A landscape with many valleys, sampled at points; each row gives a point and its height.
A ball rolls from a point to the lowest of its 5 nearest points, and stops where none of them is lower. Distance is the straight distance between rows; heights are no part of it.
(778) (h 256): [148 201 118 158 150 132 188 116 106 129 167  91  96  78 145 105 103 120
 106 159 142  68 174 163 146 147 193 145  85 153 182]
(1317) (h 684): [135  76 100  77 138 160 115  98 105 188  59 104 148 146  79  79 207 131
 116 172  86 158  89 172 102 103 112 123 153  81  97]
(1353) (h 269): [104 102 152 113 162  56 153  88 143  50 109 122 121 133 150 131 124 112
 150  97 166 118 176 151 247 104 125 122  73 135 100]
(1647) (h 180): [184 141  50 139 170 169 110 142  90 153 127 155 208 143 175 153 128 127
 131 149 119 150  97 157  95 108 121 130 185 133  96]
(430) (h 798): [126 126  94 118  99 129  65 140 141 128 128 117 118 136 137 162 158 121
  97 161 157 161  96 114  93 146 103  92 119 109 132]
(369) (h 68): [132 141 115 112 155 147 108 178 125 198  82 127 150 121 157  96 102 141
 134  82  93  81  83 152 103 107 161 204 148 138 138]
(193) (h 137): [105 141 172 109 133 152 138 145 133 157 121 121 126  99 125 102  74 130
 143 125  92 114 115 112 130 129 157 181 151 139 129]
(202) (h 292): [135 158 139 189 120 124 113 134 133 139 170 145 110 143 136 145 117 148
  93 147 126 123 121 115 133 115 143 125 144 139 145]
(1455) (h 219): [173 150  63 124 116 122  83  89 123 133 155 154  81 147 137 147 179 130
 109 125 156 127 101 148  76 173 108  95 100 141 126]
(1005) (h 312): [124  40 146  71 115 150  78 143 125 129  36  95 135 138  96  88 157 136
 145 143 127 188 106 111  74 130  97 111 145  67  97]
(1405) (h 388): [166 118  67  88 156 158  91 134  98 177  94 120 165 137 132 119 185  98
 138 157 145 175 103 149  87 136 116 105 185 111 117]
(1491) (h 165): [123  82 187 112 128 178 104 123 131 137  58 125 102 159 102  95 119 163
 113 139  86 132 134 114 120 104 105 168 122 125  94]
(1581) (h 76): [191 182  97 119 120 129  95  61  78 106 177 158  71 131 111 152 171 111
 121  95 173 120 101 150  44 192 118 106 106 121 122]
(534) (h 178): [ 93 106 112 119  71  54 149 129 178  98 150 118 122 140 103 147 146 114
 147 115 153 167 128 108 192 146  90  97  88 108 118]
(1728) (h 220): [132 122 121 157 148 150  95 157 103 169  96 132 160 134 136 121 122 142
 138 137 114 158 122 119 100  89 107 151 183 103 137]
(1640) (h 392): [170 180 107 169 127 118 123 106 104 127 179 128  78 168 133 139 152 142
  95 124 126 118 137 132  91 139 115 100 133 150 140]
(1176) (h 587): [158  85  88  94 151 153 102 140 111 155  68 116 158 137 114  88 178 130
 138 156 107 172  94 138  94 112 113 108 165  96 110]
(1227) (h 232): [164 112  58  94 151 154 130 109  86 192  92 118 185 135 142 115 189 113
 131 139  99 167 112 156 105  97 122 111 160 116  97]
(330) (h 173): [114  88 168 112 143 166 123 133 128 141  63 134 134 131 129 101 121 150
 107 137  88 115 116  82 124  95 126 189 154 120 110]
(841) (h 225): [ 88 117 186 130 136  85 179 116 152  72 126 137 119 143 112 130 101 125
 160 120 146 114 172 153 230 111 137 114 107 132 115]
(1344) (h 193): [112  83 155  90  76 128  71 149 137 108  96 141 139 125 126 150 133 111
 132 141 139 199  96  95  98 132 106  90 121  82 149]
(1008) (h 313): [118 144 150 173 113  97 137 102 144  99 183 122 129 136 111 135 135 144
 125 154 133 119 172 112 149 112 128 117 127 138 137]
(631) (h 409): [151 180 126 171 159 114 171  63  88  93 212 137 110 108 115 101 163 109
 133 145 148  83 184 152  90 141 181 154  96 150 153]
(489) (h 197): [150 184 111 164 155 129 169  80  98 111 188  87 110  72 129 113 125 107
 126 141 140  73 190 139 114 152 201 151  74 146 155]
(266) (h 120): [ 60 123 207 102 152 141 185 122 140  98 110 146 115 125 101  92  83 104
 148 114 156  92 155 129 204 110 138 145 138 126 114]
(875) (h 343): [155 165 105 172 124 126 161 110 144  98 175 127 114 133 146 152 128 134
 113 142 138 120 163 108 111 129 148 114 116 151 156]
(801) (h 155): [ 77  87 151  98  88  71 144 127 168  89 121 151 137 147  89 137 133  92
 153 125 118 160 151 117 167 146  87  86 131 104 132]
(152) (h 124): [118 154 151 151 122 107 183 120 142 100 166 122 137 127 125 129  80 130
 128 151 157 105 162  99 188 110 168 122 106 137 120]
(1646) (h 200): [182 166  68 118 110 180  90 109  93 133 159 140 148 163 130 175 156 124
 104 122 145 116  98 185  64 160 113  85 161 166 122]
(1600) (h 199): [111  81 155 102  93 131  89 147 120 108  61 123 135 126  98  97 151 123
 163 120 121 179 113 105  90 143  89 140 148  84 129]
(495) (h 418): [127  49 139  79 105 119 103 140 137 117  29 118 146 117 130 102 161 113
 146 148 126 199  81 100  69 158 114  88 118  73  97]
(180) (h 157): [150 138 130 170 133 154  93 136 111 195 120 147 147 134 152 131 107 116
 111 159 131 146 111 113 107 101 114 141 163 152 128]
(157) (h 255): [199 178  86 136 124 148  92 127  91 151 138 144 135 169 145 187 143 115
 112 135 155 147 104 171  89 137  96  99 160 154 130]
(368) (h 66): [ 94  82 150  83  78 111 110 175 148 125 102 127 143 117 123 152 131 127
 146 129 131 192 119  94 117 141  92 108 135  84 123]
(132) (h 725): [119  87 103 114  70  91 102 146 164  87 147 109 100 133 128 179 139 117
 115 147 141 159  99 101  98 139 122  79  95  84 143]
(1175) (h 330): [123 125 117 154 106  79 149 119 150  71 189 125 109 128 120 150 159 150
 142 131 126 123 169 108 167 107 123  86  96 122 135]
(412) (h 127): [ 67  86 187  95 105 111 139 139 163  85  90 150 140 145  98 124 124 117
 143 126 116 179 151 100 144 123  75 127 156 103 120]
(171) (h 357): [101  98 126 143 115  50 170 114 163  60 134 114 104 137 132 156 156 118
 157  96 146 153 158 143 218 127 104  80 103  94 103]
(1407) (h 673): [117  75  94  98  55  77 124 123 187  77 162 126 118 127 132 172 174 104
 112 105 134 142 118  99 140 161 107  82  67 105 107]
(407) (h 95): [ 88 159 164 119 134 134 177 133 157 122 158 122 131 102 111 134  59 128
 128 142 150  98 158 116 188 108 149 124 124 146 138]
(1748) (h 252): [185 156  67 119 121 176  86 125 106 147 139 148 120 165 154 187 166 104
 120 140 149 155  92 168 106 155 121  70 156 140 131]
(1494) (h 216): [ 96 129 166 129 137 100 174 125 158  86 149 132 142 139 112 134  93 139
 160 118 167 101 165 117 209 109 128 112 107 124 103]
(671) (h 294): [157 173  73 153 126 143  87 112  99 129 148 133 126 150 145 162 146 133
 110 133 145 120 103 167  93 140 107 109 149 147 143]
(1265) (h 315): [129  52 133  95 126 191 110 123 112 118  38 103 124 160 107  82 180 150
 119 158  94 151 118 167 122  95  92 120 123  97  92]
(397) (h 122): [158 140  81 137 163 153 102 142  99 189  86 141 190 127 155 129 123 131
 142 142 104 146 106 152  87  92 128 155 161 130  98]
(1576) (h 442): [117  42 120  81  96 145  86 137 135 122  43 113 135 117 107 120 175 121
 149 140 116 186  80 118  68 149  93  80 128  71 117]
(1693) (h 163): [130 168 137 170 129 133 124 144 145 151 148 138 130 118 139 129  86 123
 107 156 129  96 119 109 143 134 160 162 127 141 148]
(304) (h 394): [152 150  80 146 139 156  84 140  94 171 127 164 147 136 146 152 146 110
 113 135 144 166 103 138  76 133 104  92 170 140 129]
(1324) (h 251): [ 99  93 196  80 112 205 154 124 169 155  60 115  57 117 102  63 106 134
 112 103  82  89 136 125 166 144 114 175 116 162 113]
(987) (h 453): [147 163 113 158 112 101 107  87 120 107 179 129  79 135 144 129 205 112
 115  94 145 111 128 127  75 163 125  99  90 124 158]
(564) (h 160): [108 136 170 107 138 142 157 159 126 167 144 108 141  69 112  94  81 128
 133 122 106  84 117 103 168 150 182 162 163 147 160]
(1551) (h 190): [ 85 111 146 113  81  94 124 140 148 101 125 150 146 145 105 149 129 132
 134 129 125 141 136  96 151 133  84  87 154 111 153]
(1774) (h 151): [113 125 162 136 140 154 124 141 125 159 116 144 158  93 126 112  95 148
 131 139 125 114 117  80 121 105 135 194 145 110 128]
(1625) (h 554): [152 163 106 161 108  78 134  94 124 103 172 120  88 162 101 147 160 147
 112 132 134 141 147 121 124 140 120  98 103 149 139]
(80) (h 385): [139 185 127 125 186 109 147 169 103 168 131  98 124  93 148 119  52 148
 146 112  72 116 121 168 131 145 185 159 166 201 178]
(1150) (h 164): [117  93 153 108 162 203 114 160 121 173  70 115 125 133 104  97 109 144
 121 112  92  93 118 100 125  97 143 202 126 123 108]
(1373) (h 65): [147 124 104 134 190 183 119 158 107 220  95 137 165 124 148 130 106 160
 131 111 102 116 100 146  90 108 152 206 151 141  98]
(819) (h 128): [ 88 121 171 119 121 147 112 157 147 114 116 135 142 114 104 107 119 144
 113 130 118 150 139  86 117 113 102 144 153  98 133]
(352) (h 204): [150 140 117 164 137  96 155  96 135  62 194 106 111 120 115 115 150 139
 148 104 164 107 195 132 166 122 147 103  90 123 139]
(1787) (h 209): [112  79 166 100 135 203 116 156 115 154  26 115 120 156 108  81 129 161
 105 123  93  88 112 129 119  97 111 168 113 115  82]
(160) (h 140): [ 90  98 194 105 128 186 135 162 151 151  81 117 100 114 104  65 103 154
 108  88 102  97 124 106 143 126 119 201 138 120 113]
(854) (h 188): [ 90 118 167 144 127 107 155 136 158 115 162 138 134 140 103 145 108 117
 120 175 132 124 145 112 177 121 135 145 147 134 124]
(1531) (h 316): [177 145  72 123 124 153  81 140 118 156 114 152 133 146 139 176 172 103
 112 148 147 164 116 148  77 160  96  76 167 136 137]
(1805) (h 210): [ 97  86 193  94 107 199 124 130 123 138  28 107  96 164 117  67 112 137
  99 123  98 100 137 114 142 123 104 170 114 148  81]
(549) (h 513): [169 121  81 102 101 157  61 131 115 182 133 127 116 117 158 177 153 105
 116 149 143 191  91 145  74 136 106  79 134 108 144]
(1165) (h 184): [100  92 202  72 115 201 163 131 142 157  66 120  65 124 101  72  91 117
 108  80 100  73 129 110 153 139 124 170 109 161 107]
(1002) (h 141): [ 88  99 136  99  78  88 109 153 173  97 129 126 122 131 120 176 143 108
 141 132 129 184 105  91 155 175  71  88  93  92 117]
(1570) (h 264): [114 103 128 114  72 108  92 145 156 129 124 122 126 121 120 152 139 126
 147 136 134 160 132  96 124 128 101  70 124 100 142]
(1726) (h 73): [158 114  85 126 161 158 106 138 109 196  85 137 187 127 149  90 127 142
 140 126 116 123  85 163 106  95 148 179 132 115 113]
(1394) (h 358): [167 198  97 184 144 131 107 117 121 147 150 154 138 147 168 160 110 120
  92 130 125 116 103 153 115 129 140 128 126 186 139]
(237) (h 339): [117 125 130 144  95 101  86 142 149 113 167 109 125 131 133 150 142 123
 125 150 121 161 121  93 118 139 100  91 150 136 136]
(1682) (h 257): [108 149 130 146 100  90 121 143 149 113 155 111 123 152 108 150 116 127
 122 131 137 140 140 103 151 109 118 103 128 120 145]
(1544) (h 149): [116 110 183 114 135 153 151 153 141 139 103 134 134 106 111 107  92 152
 129 104 124 108 114  95 127 116 132 168 147 119 126]
(740) (h 282): [119 114 133 110  78  82 120 118 170 105 174 136 123 129 113 150 140 122
 133 129 115 157 138  88 144 138  91  76 110 107 149]
(13) (h 181): [117 124 157 158 142 111 166 116 151  72 169 104 147 134 124 135 116 128
 138 148 129 108 185 117 186 104 144 114  99 136 120]
(1009) (h 182): [149 175  93 125 162 123 111 184  95 182 135 118 142  90 170 129  59 139
 156 108  72  92 112 175 119 158 183 177 152 191 171]
(656) (h 317): [170 158  67 152 137 140  81 136  90 168 145 153 152 136 164 175 136 122
 110 152 137 155 111 162  87 136  99 106 158 159 141]
(1382) (h 99): [133 166 131 135 156 109 184 116 116  97 179  93 135 119 128 129  96 117
 133 144 158  86 184 114 173 123 183 126  62 146 149]
(1413) (h 118): [105 108 176  92 164 174 133 161 143 187 109 103 119  87 124  89  95 145
 123  93 100  88 109 126 131 127 150 188 147 131 149]
(1053) (h 287): [200 137  34  88 150 160 110 141  96 176  97 142 184 128 135 132 177  99
 138 139 114 185 120 171  82 132 138 104 203 125 117]
(1535) (h 822): [134 109  95 114  87 107  60 147 138 123 133 144 108 130 139 151 141 108
 107 159 172 153  95 116  80 133 109  70 109  99 129]
(149) (h 191): [114 176 124 147 157 134 147 145 107 172 141 134 126  91 156 126  81 118
 123 128 113 102 114 128 141 160 165 180 148 164 178]
(1112) (h 319): [188 185  77 142 158 171 105 136  76 166 124 141 169 171 174 175 128 122
 105 145 129 122 106 166 104 140 111 124 169 164 104]
(1079) (h 675): [129 128  97 137  81  95 143 112 148  70 226 114  98 124 110 148 184 134
 119 112 145 127 147 124 109 144 128  90  96 113 135]
(388) (h 226): [182 147  25  92 144 179 137 120  99 167 116 120 225 147 135 143 141 108
 118 128 119 144 101 174  67 129 147 108 198 156  88]
(1716) (h 121): [ 83 118 208  83 138 168 174 155 142 126  99 129 108 102 112  65  96 145
 136  84 110  84 145 111 169 156 138 176 149 141 133]
(559) (h 302): [149 204 110 163 138 113 156 136 124 156 170 115 108 106 159 138  78 117
 105 135 138  96 131 152 111 155 172 175 128 182 165]
(1052) (h 91): [151 159 109 123 167 152  92 165 119 199 103 145 160  84 166 132  89 130
 136 131 121 100  90 148 112 106 155 206 140 136 134]
(1323) (h 217): [138 158 120 158 148 132  98 148 120 159 125 151 149 125 151 140 119 125
 128 128 109 142 102 121 109 109 124 135 157 132 127]
(274) (h 40): [136  96 113 129 155 168 110 155 122 183  75 126 163 119 158 105 114 159
 132 116 107 108 109 127 103 100 148 197 142 126  96]
(647) (h 275): [113 110 138 138 103  72 145 129 165  91 160 120 127 142 121 146 129 126
 142 107 133 142 166 123 200 125  99  86 113 136 127]
(1667) (h 318): [ 91  97 160 136 171  46 164 132 143  79  95 141 124 131 147 132 133 101
 143  89 162 146 172 175 245 104 112 124  72 120  99]
(716) (h 621): [127 119  93 125  71  79 118 112 170  67 199 108  86 135 114 153 203 126
 109  88 127 126 114 110  96 142 126  89  83 103 132]
(1065) (h 201): [ 56  85 194 135 145  90 175 122 166  77 110 157 119 137 131 108 107  85
 172 105 159 118 149 157 222 111 137 132 125 128  92]
(1553) (h 671): [136  83  96 100 137 150  99 128 103 161  61 117 158 124 129 102 171 131
 128 148 129 185 111 129  73 126 115  85 159  84 111]
(1744) (h 478): [123  56 127 115 121 191 120 128 101 149  40  80 149 153  94  81 202 137
 109 164  77 128 101 177 103 100 106 140 137  83  91]
(1209) (h 537): [148 146 109 155  99  93 100 138 131 131 150 118 103 137 133 153 158 129
 115 130 125 139 120 120 112 131 112  80 135 130 148]
(488) (h 455): [123  86 124  91 102 137 100 145 122 140  70 132 158 127 131 121 163 123
 147 147 143 175  77 101  83 133 110  99 135  65 125]
(898) (h 147): [175 123  66 115 159 164  95 132  83 182  91 130 180 141 140 120 143 131
 123 136 103 162 104 153 113 103 124 155 163 127  86]
(588) (h 208): [133 147 117 170 131 110 155  99 126  79 201  98 105 135 127 127 132 139
 125 146 123 109 185 126 134 102 153 119  98 139 135]
(521) (h 329): [151 150 113 174 128 103 153  47 116  89 223 133 110 122 125 119 187 125
 121 101 141 107 179 130  91 151 141 105  86 117 155]
(1466) (h 102): [108  68 141 105  59 117  85 145 154 107  99 122 150 120 145 147 147  94
 135 151 147 199  64  95  85 139 123  81  82  93 106]
(338) (h 145): [122 170 124 129 168 142 143 147 112 191 110 109 133  72 151 101  79 145
 140 105  83  83 113 135 124 139 169 207 149 147 166]
(466) (h 273): [121 182 132 129 155 127 177 137 138 153 169  87 117  81 120 119  71 139
 130 147 121  91 142 149 160 136 192 143 106 153 186]
(811) (h 110): [125 157 152 171 153 118 155 143 119 148 157 133 126 106 142 136  68 105
 124 149 114 111 124 121 142 127 167 151 137 151 167]
(1783) (h 532): [140 129  84 145  88 105 112  96 153  91 194 120  73 137 141 151 176 109
 112 106 149 130 111 114  70 165 135  83  85  91 132]
(481) (h 119): [123 120 136 137 161  92 178  95 134  49 155 111 119 132 133 116 119 129
 165 104 166  94 201 129 222  97 159 103  70 121 125]
(213) (h 125): [139 180 122 183 137 116 178 105 133 111 161  92 107 121 118 131  93 123
 118 164 147  87 167 120 161 119 166 122  89 151 156]
(434) (h 176): [ 88 114 193 125 128  77 172 138 161  85 140 138 143 136 119 140 105 112
 147 114 140 130 169 134 188 110 107 120 132 127 117]
(1330) (h 144): [ 94  96 192  88 119 160 134 128 149 114  81 145 112 151 100 105 116 136
 118 120  96 150 139  92 146 120  81 175 158 102 108]
(1275) (h 131): [109  75 164  96 101 135 120 118 130 111  65 138 122 155  89 112 130 146
 117 124 113 164 129 109 107 116  69 140 166 105 120]
(791) (h 373): [155 160 108 172 134 125  90 139 114 159 137 131 129 140 130 151 137 115
  97 142 121 140 112 123 113 118 105 105 153 134 146]
(1501) (h 196): [164 157  48 106 148 178 126 133  87 185 111 155 240 150 185 149 119 119
 142 116 126 110 111 172  64 126 163 147 170 162  83]
(775) (h 685): [147 106 107 129 108 133  83 147 117 147 104 128  98 121 139 138 148 105
 133 150 137 188  81 118  99 137 111  71 142 103 145]
(1807) (h 74): [ 95 153 179 114 127 131 160 112 139  90 153 101 126  95 123 111  68 123
 143 152 145  93 162 121 180 134 157 119 127 134 145]
(1154) (h 143): [189 169  84 114 113 130  86  76  87 128 170 150  80 142 123 160 189 129
 109 115 158 104  95 175  45 196 112  85 106 136 123]
(222) (h 445): [127  98 115 142 132 134  85 147  92 152  85 120 147 129 142 121 137 131
 146 145 121 179 116 133  83 120 105  91 177 108 126]
(1801) (h 154): [132 184 145 163 140 129 165 119 132 118 163 129 129 123 137 125  87 133
 116 164 136 103 143 121 146 123 159 135 115 156 138]
(1200) (h 98): [ 65 141 183 106 135 150 171 145 155 128 123 154 130  69 119 102  74 126
 136 113 138  86 148 103 185 139 140 137 121 136 144]
(100) (h 274): [122 116 107 116  83  67 167 117 163  70 172 106 101 123 129 151 174 137
 155 114 132 151 153 117 179 152  89  85  75  99 128]
(1721) (h 311): [120 185 109 129 162 113 154 155 100 172 145 115 122  73 142 111  71 140
 127 136 107  89 131 171 143 165 193 154 151 184 188]
(1779) (h 324): [186 174  91 163 146 138  95 116  87 150 156 141 128 154 135 173 150 127
  95 128 136 113 102 165  89 144 105 129 135 170 126]
(72) (h 167): [176 156  67 111 170 174 102 153  92 183 116 147 193 123 187 144 123 138
 142 104 123 110 109 166  91 124 167 173 163 153 112]
(1269) (h 135): [134  73 126 125 147 175 125 145  98 169  57 120 144 131 131  81 127 162
 103 115  97 118 117 128 101  68 122 183 124  97 103]
(399) (h 92): [142 159 103 107 185 139 113 166 122 200  89 137 141 101 152 128  77 153
 155  95  96  96 104 151 113 125 168 179 140 165 162]
(1132) (h 233): [106 116 159 141 138  83 175 123 158  74 154 122 125 131 113 140 119 119
 136 125 159 122 170 127 226 110 140 108 101 123  99]
(842) (h 241): [170 180  77 171 159 147 107 141  88 165 140 153 175 145 183 152  89 114
 120 135 115 118  90 165 105 133 153 155 151 175 132]
(235) (h 136): [ 77 109 196 121 125 138 144 146 162 114 117 160 152 123  98  98 103 133
 131 121 131 133 158  83 170  99 114 151 160 117 123]
(1166) (h 132): [144 154 116 170 136 107 176  82 131  90 181 128 115 124 126 111 117 125
 134 150 141  90 194 126 171 113 176 126  92 152 130]
(470) (h 424): [158 179 114 183 145 131 121 112 124 133 190 138  98 134 132 137 108 130
  97 151 132 111 141 124 115 120 124 147 134 156 140]
(1677) (h 146): [ 79 102 190 106 117 175 174 125 149  97  93 171  92 144 111  92 106 133
 148 107 110 104 147  99 152 127 103 169 142 137 104]
(1013) (h 138): [ 97 144 190 117 130 139 120 132 145 130 112 151 142 133 112 118  94 134
 141 132 113 112 140 101 137 104 123 140 144 138 146]
(1370) (h 310): [ 99  92 145 124 138  53 161 103 166  57 140 119 107 131 123 161 135 129
 173  94 149 154 170 155 225 131 104 100  74 118  92]
(1137) (h 306): [185 192  92 170 148 152  99 108  86 179 141 138 184 148 172 162 103 131
 123 127 120 126  92 154 112 143 153 152 147 182 121]
(502) (h 198): [107  85 122 101  55  96 107 133 158  69 120 142 147 135 130 184 131 107
  99 134 131 209  71  92 121 157  98 114  68  77  99]
(1246) (h 158): [101 147 140 155 135 117 140 137 150 139 162 136 126 118 134 139  94 127
 111 169 153 109 121  80 149  98 151 143 142 153 137]
(934) (h 177): [121  72 151 112 127 157  97 119 117 123  50 118 139 137  96  82 164 166
 134 133  92 148 122 107  96 100 108 135 148 107 115]
(328) (h 622): [158 127  85 141  79 102  75 123 136 115 163 135  86 153 143 173 169 106
  94 141 129 151  97 110  78 135 115  80 102 114 112]
(1093) (h 406): [147  68 107 118 155 176 117 129  84 168  60 124 154 142 116  98 161 141
 124 152  89 148 110 168  91  95  98 147 172  93  89]
(810) (h 192): [141 141 116 181 144 114 184  65 103  50 197 117 122 105 131 116 181 121
 149 121 138  94 197 141 119 112 169 124  80 116 170]
(1694) (h 111): [ 91  81 166 122  89 119 122 145 144 110  97 140 148 141 104 131 135 148
 140 120 108 183 137  96 116 135  97 121 167  98 125]
(1024) (h 609): [136 106  82 143  85  99  87  78 150  76 170 162  80 130 138 143 172 107
  96 107 153 150 102  95  66 158 137  91  79  89 104]
(865) (h 142): [162 175  91 127 173 139 104 146 100 195 107 137 153 106 179 140  67 129
 142 115  93 121  82 138 109 156 183 189 176 192 157]
(1151) (h 293): [147 170  96 195 148 103 169  77 105  99 212 114 110 135 128 117 145 128
 126 126 143  91 182 121  94 135 172 134  73 162 152]
(1019) (h 235): [194 169  75 160 119 117  91 106 102 143 170 132  77 145 123 155 179 131
 103 114 160 126 109 140  81 161 116 106 109 144 123]
(294) (h 175): [ 62  93 225  67 146 146 186 128 170 111  82 193  81 120 116  61 101 132
 170  85 121 108 153 117 162 125 109 164 133 136 105]
(1126) (h 150): [207 188  85 122 125 154  91  86  80 128 157 147 111 148 132 166 153 141
  95 108 160 115  86 185  52 180 116 104 117 160 123]
(981) (h 159): [107 117 169 137 109 123 109 142 156 119 133 133 145 143 119 139 118 143
 119 130 132 146 139  86 134 123 106  99 151 122 152]
(1495) (h 133): [ 99 103 171  96 139 168 143 170 138 182  89 101 107  79 106  75  94 145
 129  75  88  80 112 139 135 118 117 192 138 138 130]
(1272) (h 423): [152 172  96 180 147 104 152  45 112 112 214 151 106 142 130 115 177 126
 116 112 137  83 180 134  80 163 122 139  85 126 159]
(1425) (h 231): [ 64  94 171 112 138  46 179 115 162  71 133 138 123 147 108 140 127 115
 143 116 159 140 158 151 226  99 103 110 114 131  88]
(1088) (h 254): [125  62 155 109 124 175 101 134 125 132  29  98 117 150 110  89 175 169
 116 145 100 143 121 161 118 118 100 166 148 102  83]
(1125) (h 407): [138  38 119  96 117 168 113 113 102 134  20 113 135 146 103  86 199 146
 121 162 102 155  89 163 103 139 107 111 137  94  98]
(1826) (h 187): [115 100 151 122 128  78 193 105 143  50 152 123 131 125 125 132 115 122
 135 111 175 100 181 135 228 105 133 101  96 126 103]
(425) (h 106): [ 57  83 132 107  71  70 142 155 156  97 154 147 118 140 116 163 138  95
 154 107 156 192 112 107 159 160  76  88 104  85 113]
(424) (h 94): [122 121 151 100 157 149 133 165 119 197  99 127 123  74 138  85  94 166
 139  83  87 102 106 136 111 116 160 175 136 145 134]
(1212) (h 431): [141 152 144 163 104 105  91 153 130 140 148 122 125 145 135 155 130 131
 126 148 105 151 114 106 116 108 106 108 182 137 152]
(1174) (h 404): [136 115 120 141  76  72 136 118 166  81 170 103  97 155 100 145 156 134
 141 126 121 125 149 107 158 137 117  85 114 120 149]
(223) (h 77): [129 136 131 122 142  92 187  87 141  71 165  93 130  97 147 103  89 135
 159 155 187  90 179 121 201 114 176 119  65 121 131]
(777) (h 401): [169 144  85 130  87 104  85 103 141 111 185 139  83 142 109 152 181 116
 105 119 162 128 100 126  62 155 130  89  94 116 123]
(291) (h 139): [132 179 106 167 152 140 129 150 112 173 114 142 147 113 164 150  86 142
 120 137 138 113  89 128 117 135 146 161 158 173 161]
(524) (h 427): [168 202 119 186 143 132 136 101  92 139 177 123 115 131 140 154 103 125
 102 151 138  83 136 141 103 146 137 171  90 186 140]
(1639) (h 156): [105  80 157 128 131 154 100 151 109 128  82 119 148 152 107 113 134 139
 119 117 107 172 120  94 101 119  91 131 158  84 138]
(398) (h 107): [ 74 132 186  87 134 114 186 135 145  98 129 126 126 110 127 120  71 120
 149 118 153  96 144 128 212 124 157 116 128 126 138]
(432) (h 179): [127 166 110 175 145 118 175  94 110 109 191 113 118 122 117 136 134 138
 123 141 160  66 165 132 130 114 177 143  76 138 122]
(700) (h 289): [ 77  93 161 128 158  51 166 117 151  72 130 134 109 142 130 136 132 105
 168 106 164 133 161 164 249 100 104 111 102 121 108]
(1627) (h 104): [159 174 117 153 145 116 183 104 106  62 168  93 109  91 125 118 117 110
 161 116 156  71 198 131 133 117 193 129  54 124 158]
(7) (h 632): [152 130 113 136  97  90 108 106 143 119 163 113  84 150 111 152 173 144
 128 135 132 127 121 112  99 161 119  82 100 117 154]
(1060) (h 51): [126 143 142 152 159 154 118 153 128 176 110 134 150 105 153 128  79 122
 117 130 112 127 106 110 120 103 149 154 152 159 154]
(1195) (h 148): [ 54 103 212  93 133 115 163 134 166  80 118 191 132 132 110 115 105 116
 152 100 141 133 154 128 189 111 110 137 154 118 114]
(1785) (h 221): [111 150 154 111 176 112 143 174 111 192 136 116 117  68 117  89  60 161
 148  76  83 109 123 161 148 109 166 188 156 161 164]
(1136) (h 161): [ 97 111 174 114 155 187 113 142 114 156  99 142 157 130 112 107 129 164
 122 138 109 118 124  97 117 102 127 185 138 113 123]
(1733) (h 162): [ 85 116 136  96  73  78 122 146 162  91 145 119 114 150 107 155 111 103
 139 117 140 162 138  79 151 150  93  97 121  99 136]
(840) (h 96): [109 164 149 139 138 110 190 122 144 120 171 120 138 104 124 109  77 127
 127 162 162  77 138 130 175 140 156 139 120 145 138]

Call two points neighbours if one is among the 5 nearest of the other. Go from one point of each pair to the other, from neighbour to neighbour, staying as low as possible. Name the highest point that can't be avoided.
(368) and (274) | (1013)
(368) and (1581) | (1112)
(1060) and (274) | (1052)
(1807) and (223) | (152)

For each start below, name the point where the ball stops.
(1176) | (274)
(1317) | (368)
(656) | (1581)
(1531) | (1581)
(1079) | (223)
(1209) | (368)
(1721) | (274)
(1005) | (368)
(1065) | (1807)
(304) | (1581)
(549) | (1581)
